Each scene shows the same named points in several views. A view is turned or mirrored, shifted and resized as a whole, has a little noise and may leave points out.
(in the rows, 128 means zero)

Scene 1
View 1
q83: [ 75 176  61 131 209  95 114  91 121 124 143  52 107 179 130  99 116  96
 165  82 108 139 136  92  99 114 123 110 172 144 146 153  88 121  98 110
 154 120 115 116 130 131 150 129  97 114]
q28: [ 69 150 132 128 149 120 106 107 145 149 140 103  67 126 127 155 151 119
 178  82 109 126 132 135 166 154 137 127 204  89 106 126 106 106 122  55
 124 101 131 107 158 101 130  87 109 122]
q193: [ 90 147 113 144 158 118  97  90 136 155 158  90  90 141 142 150 140 133
 174  93 114 121 132 112 150 153 116 103 184  87  94 142  97 111 105  83
 137 114 129 117 145 113 133  92  95 134]
q600: [106 150  90 156 176 110  94  80 126 150 166  76 111 166 156 133 118 144
 167  94 119 124 135  96 126 149 107  90 157 103  91 163  86 121  91 111
 155 130 122 121 134 128 134 103  88 139]
q625: [116 202 138 202 201 136 121 166 156 119 119  94  98 177 172  95 105 182
 158  51 117 200 129 149 125 132 140 155 171 218  74 218  65 107 154  77
 149 112 106   8 152 143 105  94 150 150]
q371: [ 80 142 127 140 143 119  96  98 134 166 173  98  79 123 137 160 154 134
 170 108 114 114 125 112 160 154 116 104 208  67  84 129  99 107 104  75
 112 103 147 122 147 105 132  85 109 135]
q637: [103 157 119 160 161 121  97 108 135 155 161  95  91 145 155 140 134 157
 164  93 119 133 128 117 144 150 120 109 181 105  71 166  86 111 108  89
 134 111 131  96 143 122 123  90 114 143]
q82: [ 72 135  97 109 149 106  93  67 130 154 158  89  78 134 126 161 149 104
 178  98 118  99 140 106 156 155 122  92 182  51 113 115 107 110  89  81
 139 112 131 149 148 100 141  96  82 118]
q720: [ 93 137 107 146 146 111  87  79 116 182 204  82 101 132 143 158 151 143
 159 132 118  97 121  80 139 149 100  77 201  54  71 135  93 113  81 108
 111 108 159 146 127 115 142  92 104 147]
q379: [102 136 103 178 187 114 107  77 139 159 170  55 140 171 156 150 104 135
 184  82  77 143 115  84 129 151  96 102 170 127 135 152 106 132 123 103
 153 145 123 132 134 125 147 108  66 149]
q394: [120 154  84 165 202 115  98  75 143 124 126  69 127 194 165 127  88 141
 183  47 107 150 149 111 129 159 113 104 117 146 122 180  92 133 113 107
 201 160  87 109 143 134 131 114  58 136]
q780: [ 80 165  88 166 206 104 121 101 128 146 168  47 127 171 141 117 117 119
 163  93  84 153 112  83 104 118 111 119 196 151 141 155  93 123 119 105
 127 119 135 106 130 133 152 118 105 137]
q891: [114 144  98 168 186 117 100  76 141 143 149  70 125 177 160 144  99 143
 186  69  98 142 134 101 136 162 105 100 143 125 118 163  99 130 115 101
 174 149 106 121 143 125 137 105  63 142]
q551: [ 72 192  96 158 197 105 122 133 122 141 167  64 102 160 133  92 135 122
 148 104 107 156 114  96  98  99 128 128 215 159 112 166  78 105 114  97
 107  90 145  76 126 134 140 114 147 130]
q19: [ 88 165  83 148 193 107 108  93 125 141 156  63 111 170 142 117 119 121
 163  91 107 138 130  93 113 129 117 104 173 131 124 159  88 121 103 107
 147 121 123 114 131 130 143 116  98 129]
q871: [ 84 116 148 171 145 122 110  87 152 183 181  79 112 125 145 194 135 137
 193  96  65 129 102 102 172 172 101 114 218  81 121 117 125 121 139  64
 110 122 148 140 151 100 145  84  75 152]
q103: [127 149  63 163 194 108  85  60 116 147 175  60 137 189 166 119 101 151
 163  93 125 121 143  74 105 148  94  68 123 110  92 181  77 131  72 143
 182 150 109 134 118 141 140 119  71 145]
q29: [100 156  54 137 205 102  98  63 122 122 138  57 121 193 143 112 101 112
 176  66 113 129 152  91 110 142 114  91 124 128 134 163  89 130  90 123
 189 148  96 131 133 131 145 125  62 119]
q911: [108 166 109 149 172 125  98 106 143 127 125 102  83 164 156 127 121 151
 170  62 132 141 152 140 148 155 133 114 147 125  82 176  83 112 111  83
 170 125 102  82 153 123 116  95  99 128]
q60: [ 96 157 128 163 163 122 104 110 141 151 152  93  93 145 152 143 131 149
 170  84 110 141 128 121 147 149 121 117 186 115  87 159  91 110 120  80
 135 116 128  93 147 119 126  91 111 143]
q78: [132 147 100 173 170 123  84  83 131 156 173  87 114 167 174 137 115 175
 165  94 129 127 139 101 135 164 102  82 139 102  55 185  77 120  89 119
 162 136 119 113 131 134 123  97  89 154]
View 2
q60: [122 118 150 118 125 163 133 149 157 164 150 144 113 143 106 140  94 122
 112 151 111 156 151 130 136 150 145 168  93 110 152 175 153  56 125 130
 148 138 113 144 138 108 127 115  87 142]
q637: [124 122 154 117 125 152 133 138 166 166 150 147 112 145 110 139  97 124
 110 153  98 149 152 125 124 144 149 173  91 113 156 178 162  61 123 129
 146 135  97 148 135 106 130 111  84 141]
q911: [109 119 172 108 123 139 131 147 126 145 137 156 100 139 102 140 102 132
 107 137 125 146 170 152 105 144 173 166  88  99 173 162 142  75 114 140
 163 153 117 165 132  90 135 120  99 155]
q28: [131  99 148 120 116 160 144 182 169 169 141 152  91 138 109 180  85 145
 102 150 104 143 162 143 172 153 122 189 110  95 153 143 165  43 111 137
 144 143 124 143 145 138 113 105  70 134]
q871: [141 104 114 125 116 193 136 169 188 208 173 127 108 175  82 137  99 142
 118 140 105 171 145 110 201 170  86 171  81 118 104 147 144  39 109 139
 139 114  99 100 148 126 110 107  75 128]
q780: [132 146 141 164 139 192 106 143 142 129 124 134 141 168 106 124 119  90
 125 104 123 155 129 147 143 138 115 162 123 127 140 201 175  47 153 141
 133 104 154 120 140  92 150 109 107 158]
q82: [141 113 138 125 107 131 123 167 182 170 132 147  91 171  97 157 120 164
 101 111  74 116 180 143 165 143  96 202 106 107 139 120 191  51  87 143
 135 112 106 122 138 121 127  80  80 145]
q78: [116 134 153 105 123 129 116 104 158 165 157 141 118 166  91  91 124 129
 116 133  91 143 161 118  84 141 159 162  68 128 152 180 155  80 109 130
 149 122  71 138 125  70 149 109 105 155]
q600: [124 138 148 125 123 140 112 126 153 152 139 142 118 172  94 109 126 127
 115 112  93 135 159 133 111 139 135 173  91 122 147 169 170  69 114 137
 141 113  99 130 129  82 148 101 103 158]
q720: [144 128 128 124 117 139 117 122 214 184 154 136 117 172 109 128 113 136
 110 141  47 125 148 107 140 140  98 195  99 135 133 170 202  47 104 121
 122  99  70 112 133 117 136  79  73 136]
q29: [118 148 157 140 123 134  97 136 113 120 111 143 115 185  79  99 155 129
 120  59 122 123 174 172 105 131 134 170 103 115 149 150 162  82 114 159
 148 106 138 127 130  58 164 100 130 181]
q103: [118 158 150 130 124 124  95  97 140 140 132 138 127 192  81  69 155 125
 123  80  91 126 164 138  79 129 140 166  82 139 142 176 168  84 109 143
 143  97  93 121 120  50 172  97 126 173]
q379: [126 138 129 139 128 178 108 139 144 164 146 128 125 189  77  94 133 120
 126  96 122 159 146 134 147 150 114 157  85 129 117 169 144  60 125 150
 142 100 120 103 135  75 145 112 112 156]
q625: [ 95 130 188 119 154 195 142 136  97 122 144 153 136 104 124 140  67  70
 121 179 175 191 126 149  86 147 220 130  97 102 191 237 111  69 177 127
 171 178 153 191 137  85 135 157 107 150]
q83: [126 148 156 163 133 158  99 149 125 107 103 145 128 167 107 131 130 106
 119  80 119 127 153 174 125 127 120 177 132 114 156 176 189  59 139 153
 137 108 165 132 134  86 159  99 114 172]
q551: [131 145 158 164 147 189 119 140 151 116 119 144 146 134 138 153  90  73
 117 140 112 148 121 145 128 128 133 171 142 123 166 224 195  42 168 126
 130 122 157 145 137 114 146 111  91 151]
q891: [116 132 144 126 123 156 113 139 127 155 142 137 114 179  72 100 132 131
 121  94 128 156 163 144 124 149 139 158  78 116 136 158 133  75 114 151
 153 116 116 124 134  67 144 116 117 162]
q193: [129 117 146 118 120 149 128 153 169 167 145 146 104 157 101 142 107 140
 107 134  93 139 162 133 142 147 125 180  96 112 146 154 169  56 107 135
 143 126 105 134 139 112 128 101  85 146]
q394: [104 138 158 123 126 149 108 136  96 134 132 142 112 178  72  89 141 128
 123  81 147 153 171 163 101 145 160 148  78 109 149 157 122  86 117 159
 164 123 130 134 130  51 155 123 132 175]
View 3
q83: [105 105 143 128  88 121 130 120 103 153 135 147 149 175 136 161 119  87
 104 113 136 145 151 155 176 130 153 130 152 135 128 115 131 129 101 128
 110  94 133 118 130  89 146 154  86 121]
q19: [109 108 135 130 107 121 123 120 107 150 131 136 143 167 136 155 124 101
 104 119 136 147 162 159 167 143 143 125 151 133 137 131 127 134 110 126
 119  97 136 131 137  95 139 158 102 130]
q911: [118 136 121  92 135 102 109 116  90 152 158 153 130 150 138 155 114 123
 113 104 154 138 169 147 146 153 145 101 149 119 135 132 123 137 131 110
 120 118 145 149 151 106 127 141 102 150]
q103: [ 81  83 121 124 117 122 130 130 115 159 141 119 139 143 146 152  95  99
  98 128 121 125 182 188 152 127 158 105 112 122 139 144 141 133 116 125
 144  77 134 135 123 104 145 155 122 144]
q371: [129 128 119 129 143 113  97 113  83 161  98 116 147 166 124 154 136 109
 125 118 120 147 157 151 163 191 132 130 177 122 149 160 112 134 124  96
 127 128 167 157 165 117 125 184 110 138]
q394: [102 104 127  90 113 119 138 115 108 155 180 153 131 141 147 147 116 100
 103 133 157 136 191 156 152 131 151 102 118 111 140 120 140 135 113 118
 120  91 132 141 114  97 129 137 115 141]
q600: [104 107 122 121 125 117 118 121 104 158 127 125 140 154 137 152 114 105
 108 123 126 137 174 169 156 151 147 115 140 123 142 147 127 136 119 115
 132  99 144 143 141 108 136 161 114 142]
q379: [115  93 130 125 117 135 135 110 119 151 135 126 143 156 139 140 145  95
 106 150 139 158 189 156 164 157 132 127 138 117 149 142 133 134 103 120
 120  90 137 145 120  98 127 167 128 132]
q637: [124 129 119 119 141 110 101 117  98 148 122 132 135 160 135 151 126 127
 113 110 138 148 167 156 149 169 133 117 160 126 141 153 117 138 130 114
 127 115 145 150 161 108 129 158 111 148]
q551: [129 128 141 147 105 120 109 123 119 126 107 146 142 189 130 155 134 123
 100  95 145 169 141 151 170 144 129 136 178 154 124 135 114 137 117 147
 106 101 122 115 162  81 144 149  87 131]
q78: [100 107 109 116 143 116 111 126 109 152 133 120 131 140 143 147 105 124
 104 120 131 136 185 178 138 152 144 101 129 119 145 159 129 138 132 119
 146  96 140 150 144 111 134 153 129 159]
q625: [146 159 127  95 132 109 103 115 124 105 167 181 113 159 142 141 137 170
  95  87 199 176 169 130 130 136 120 102 162 142 120 130 115 147 142 155
 101 107 104 127 163  78 124 102 100 158]
q82: [112 114 126 122 126 110 113 112  71 180 112 120 153 166 124 161 124  79
 130 126 110 130 159 156 175 182 150 130 167 112 150 142 122 127 112  82
 126 128 176 157 147 121 128 190 102 128]
q29: [ 90  94 135 108  96 120 139 121 100 165 162 143 144 152 141 158 104  80
 104 127 134 127 174 164 165 125 164 112 122 119 137 114 142 130 105 116
 122  86 138 131 114  98 142 152 101 129]
q720: [109 103 116 151 141 120 102 124  97 164  79  96 150 165 127 152 122 104
 118 125  98 140 161 177 165 180 138 130 161 126 149 173 118 133 123 104
 145 110 160 153 161 119 138 192 121 141]
q871: [142 114 124 128 145 134 117  96 102 156 106 114 144 162 129 133 177 100
 122 161 136 170 189 142 166 205 111 144 169 107 163 163 116 137 109  98
 119 119 159 170 141 114 110 190 138 133]
View 4
q28: [128 145 147 105 121 176 153 139  96 101 132 116 152 140 107 163 110 116
 162  91 127 139 132 111 126 148 147 130 146 136 151 126 144 125 145  94
 115 143 135 147 114 111 115 143 108 143]
q82: [133 146 142  99 135 170 154 143 105 110 118 115 157 140 124 150  98  98
 152  97 141 155 111 122 135 135 133 126 139 137 151 113 140 132 142 101
  96 123 143 155 121 107 104 134 135 155]
q780: [111 137 152 109 144 142 164 109 129 101 104 128 144 147 122 136 124 131
 136  98 151 121 129 110 146 145 117 136 137 124 113 109 129 104 127  97
 127 170 139 141 150 114 118 157 123 134]
q637: [124 131 143 111 128 165 145 145  96 114 122 111 152 139 106 151 115 130
 145 121 148 138 139 114 130 159 133 137 144 133 131 121 142 113 143 110
 127 139 146 129 136 113 118 148 115 133]
q625: [109 136 145 137 114 152 129 139  97  91 126 105 143 136  93 141 145 179
 135 110 143 107 175 103 134 194 138 152 148 132 110 130 134  88 124 101
 153 190 144 101 140 113 135 170  70 103]
q371: [131 131 148  97 130 173 158 137  95 119 127 119 155 142 106 165 103 107
 161 112 141 146 127 113 126 140 138 130 145 135 143 121 150 127 155 107
 117 128 139 144 128 116 116 139 124 147]
q379: [113 136 145 113 148 154 159 137 134 102 107 131 145 145 128 129 131 125
 121 119 149 135 114 127 124 141 126 135 145 125 122 111 117 104 125  97
 133 146 131 147 152 119 108 151 136 144]
q19: [119 141 146 110 142 147 152 126 118 104 106 116 147 143 125 131 118 129
 134 102 154 131 127 116 148 151 117 134 134 128 120 109 131 108 127 103
 113 157 149 138 143 108 111 152 125 137]
q911: [125 148 136 126 122 164 129 160  96  99 122 101 153 133 115 134 123 141
 134 109 144 137 142 120 132 173 135 140 143 138 136 122 133 110 127 103
 117 147 150 124 128 102 111 150 105 130]
q871: [122 130 152 100 137 180 170 140 119 110 126 140 148 147 109 163 122 105
 151 118 130 142 113 121 101 127 148 130 157 128 146 125 131 119 149  91
 142 130 116 161 134 131 112 143 131 155]
q29: [120 156 136 123 144 144 140 145 127  94  98 107 150 140 144 105 123 130
 111 100 158 141 115 131 151 156 112 136 130 130 122 105 114 105 108  99
 100 151 154 139 143  98  99 149 136 142]
q720: [130 121 148  91 143 163 165 133  99 133 113 120 156 145 113 159  96 102
 153 131 157 152 119 117 133 131 122 128 141 131 131 110 150 122 157 120
 115 116 147 143 145 119 114 136 145 150]
q193: [126 138 143 107 131 166 150 144 103 111 121 115 153 141 114 147 111 118
 144 111 143 145 126 117 129 147 134 133 144 133 138 118 138 118 141 105
 116 134 143 141 130 112 111 142 124 142]
q78: [124 131 136 118 135 159 137 163 101 121 111 106 154 138 117 129 120 133
 121 144 165 147 129 127 127 161 122 141 142 134 120 115 131 105 134 119
 128 125 151 122 152 113 109 147 132 135]
q103: [121 137 135 119 149 143 139 152 122 115  94 106 153 141 137 109 118 130
 107 133 173 146 116 131 144 155 105 138 132 129 112 103 121 101 121 117
 112 130 157 127 161 105 101 148 147 140]
q891: [118 145 139 123 137 157 143 154 123  99 111 118 148 141 130 121 132 132
 115 118 149 139 119 131 125 154 127 138 143 129 125 115 114 104 119  97
 126 142 137 140 143 111 104 152 129 141]
q60: [122 136 146 113 128 166 148 143 101 108 124 115 152 140 107 150 120 130
 145 113 142 135 138 115 127 156 137 137 146 133 133 122 139 112 140 104
 130 146 140 132 135 115 118 148 112 135]
q600: [124 135 140 112 139 156 146 146 111 112 110 111 153 141 123 130 115 125
 129 122 158 142 123 123 138 152 121 136 138 131 125 111 131 110 132 111
 116 134 150 134 146 109 108 145 133 140]
q83: [117 151 145 112 142 140 152 115 124  95 100 114 147 142 133 124 115 130
 134  82 153 128 127 114 162 151 111 133 129 128 119 106 129 109 119  97
  99 169 154 141 141  99 110 151 124 135]
View 5
q891: [115 137 117 119 137 117 119 144 120 119 151 135 109 104 105 137 121 124
 120 137 148 123 149 142 130 112 142 147 100 131 101 121 137 116 152 100
 117 115 116 109 135 127  93 126 164 124]
q83: [123 114 138 123 141 128 126 141 121 109 121 152 105 131 107 120 119 109
 141 141 150 119 140 150 129 120 145 135 108 126 128 117 134 127 143 109
 120 125 129 140 149 135 121 125 152 119]
q600: [115 123 126 130 132 122 126 140 125 112 141 135 115 112 101 126 131 144
 122 131 150 130 145 139 135 125 135 140 111 135 102 114 135 111 156  91
 128 107 117 124 145 130 104 123 157 115]
q371: [122 137 117 122 126 119 130 158 121 123 143 116 138 102 116 126 135 152
 148 111 145 119 142 118 152 136 123 115 110 105 101 106 134 120 117  86
 145 102 115 113 163 139 109 120 127 111]
q28: [126 140 116 120 128 120 124 166 113 130 141 116 134 105 120 126 125 133
 153 113 145 111 144 122 154 128 121 118  99  99 110 116 134 137 101  99
 137 108 118 114 149 134 110 117 124 124]
q379: [115 139 114 113 139 112 124 142 117 117 151 141 113 100 106 142 124 121
 131 139 146 121 143 140 120 116 154 135 113 128 105 108 136 107 154  95
 118 122 117 105 153 138  95 131 159 111]
q780: [121 122 126 124 137 113 127 142 110 115 137 146 113 117 101 134 118 109
 144 141 148 120 134 143 115 121 154 130 125 124 131 111 130 120 141 101
 124 129 126 130 159 138 112 125 146 102]
q551: [125 107 134 143 128 113 132 148 103 120 132 135 120 126  95 128 114 115
 150 134 150 121 129 141 118 130 142 128 135 122 145 118 122 134 124 100
 139 124 130 153 159 135 120 110 127  96]
q911: [120 126 124 139 128 122 117 157 116 128 148 118 117 109 102 128 119 133
 121 124 149 123 151 137 144 119 122 149  97 126 107 136 132 138 125 103
 133 105 117 129 121 116 101 109 146 131]
q193: [120 134 119 122 130 120 126 155 120 122 143 123 127 106 112 127 130 143
 138 120 148 121 145 128 146 130 126 126 104 114 102 113 135 121 127  92
 135 107 117 115 150 134 106 121 140 117]
q637: [120 128 120 137 124 115 126 154 115 126 151 116 128 104 103 131 126 145
 131 119 147 125 144 128 140 128 126 136 115 120 108 120 129 125 128  90
 141 104 116 124 144 128 103 112 135 112]
q29: [118 121 134 121 144 133 120 136 131 108 128 152  97 125 107 121 123 119
 122 142 151 124 150 153 136 114 140 148  92 136 108 121 140 118 162 107
 111 120 122 126 134 127 109 130 173 131]
q394: [115 129 123 126 139 122 113 142 120 118 150 141 100 110 100 135 117 115
 110 143 150 124 151 151 129 106 144 159  93 139 105 133 139 125 157 108
 111 118 117 119 120 118  93 123 173 133]
q19: [120 120 130 126 136 122 126 143 119 115 133 141 113 120 104 127 122 123
 136 136 149 122 140 144 129 124 141 134 112 126 120 115 133 120 144  99
 126 118 124 131 150 134 111 123 149 113]
q871: [118 158  98 101 132 106 127 157 112 128 160 121 136  84 120 145 131 135
 153 121 142 111 142 117 136 125 141 111 111 101  97 100 138 111 123  87
 131 114 112  86 168 147  95 130 135 107]
q625: [121 113 121 168 120  99 113 160  81 141 170 110 115 107  77 149  93 108
 119 135 149 126 137 144 110 112 137 164 130 135 144 157 114 161 110 110
 140 119 122 152 109 107  92  89 132 111]
q103: [111 117 133 131 137 125 125 130 135 106 140 144 103 116  96 125 134 145
 108 138 151 136 149 148 131 123 141 151 110 148  96 114 138  99 179  91
 121 109 117 124 142 127 102 127 176 117]
q60: [121 132 117 134 125 113 123 156 111 128 152 119 126 103 104 134 121 136
 135 121 147 121 142 128 136 126 129 133 114 118 111 122 129 130 122  95
 138 109 117 121 142 130 102 113 136 114]
q78: [112 125 122 140 126 116 124 143 125 118 156 122 118 104  94 132 132 157
 108 126 148 137 148 136 136 127 130 149 114 140  94 120 133 109 158  85
 135 100 113 121 137 124  95 116 158 114]
q82: [124 138 122 108 135 131 128 154 133 116 128 130 129 111 128 116 140 146
 149 115 146 115 149 125 161 132 122 114  90 104  94 103 143 116 128  95
 131 104 116 109 160 142 116 131 140 125]

Which points are out of place in each view (at most two, in the order of its rows)? Write - if all are in place.
view 1: -
view 2: -
view 3: q871
view 4: -
view 5: q600
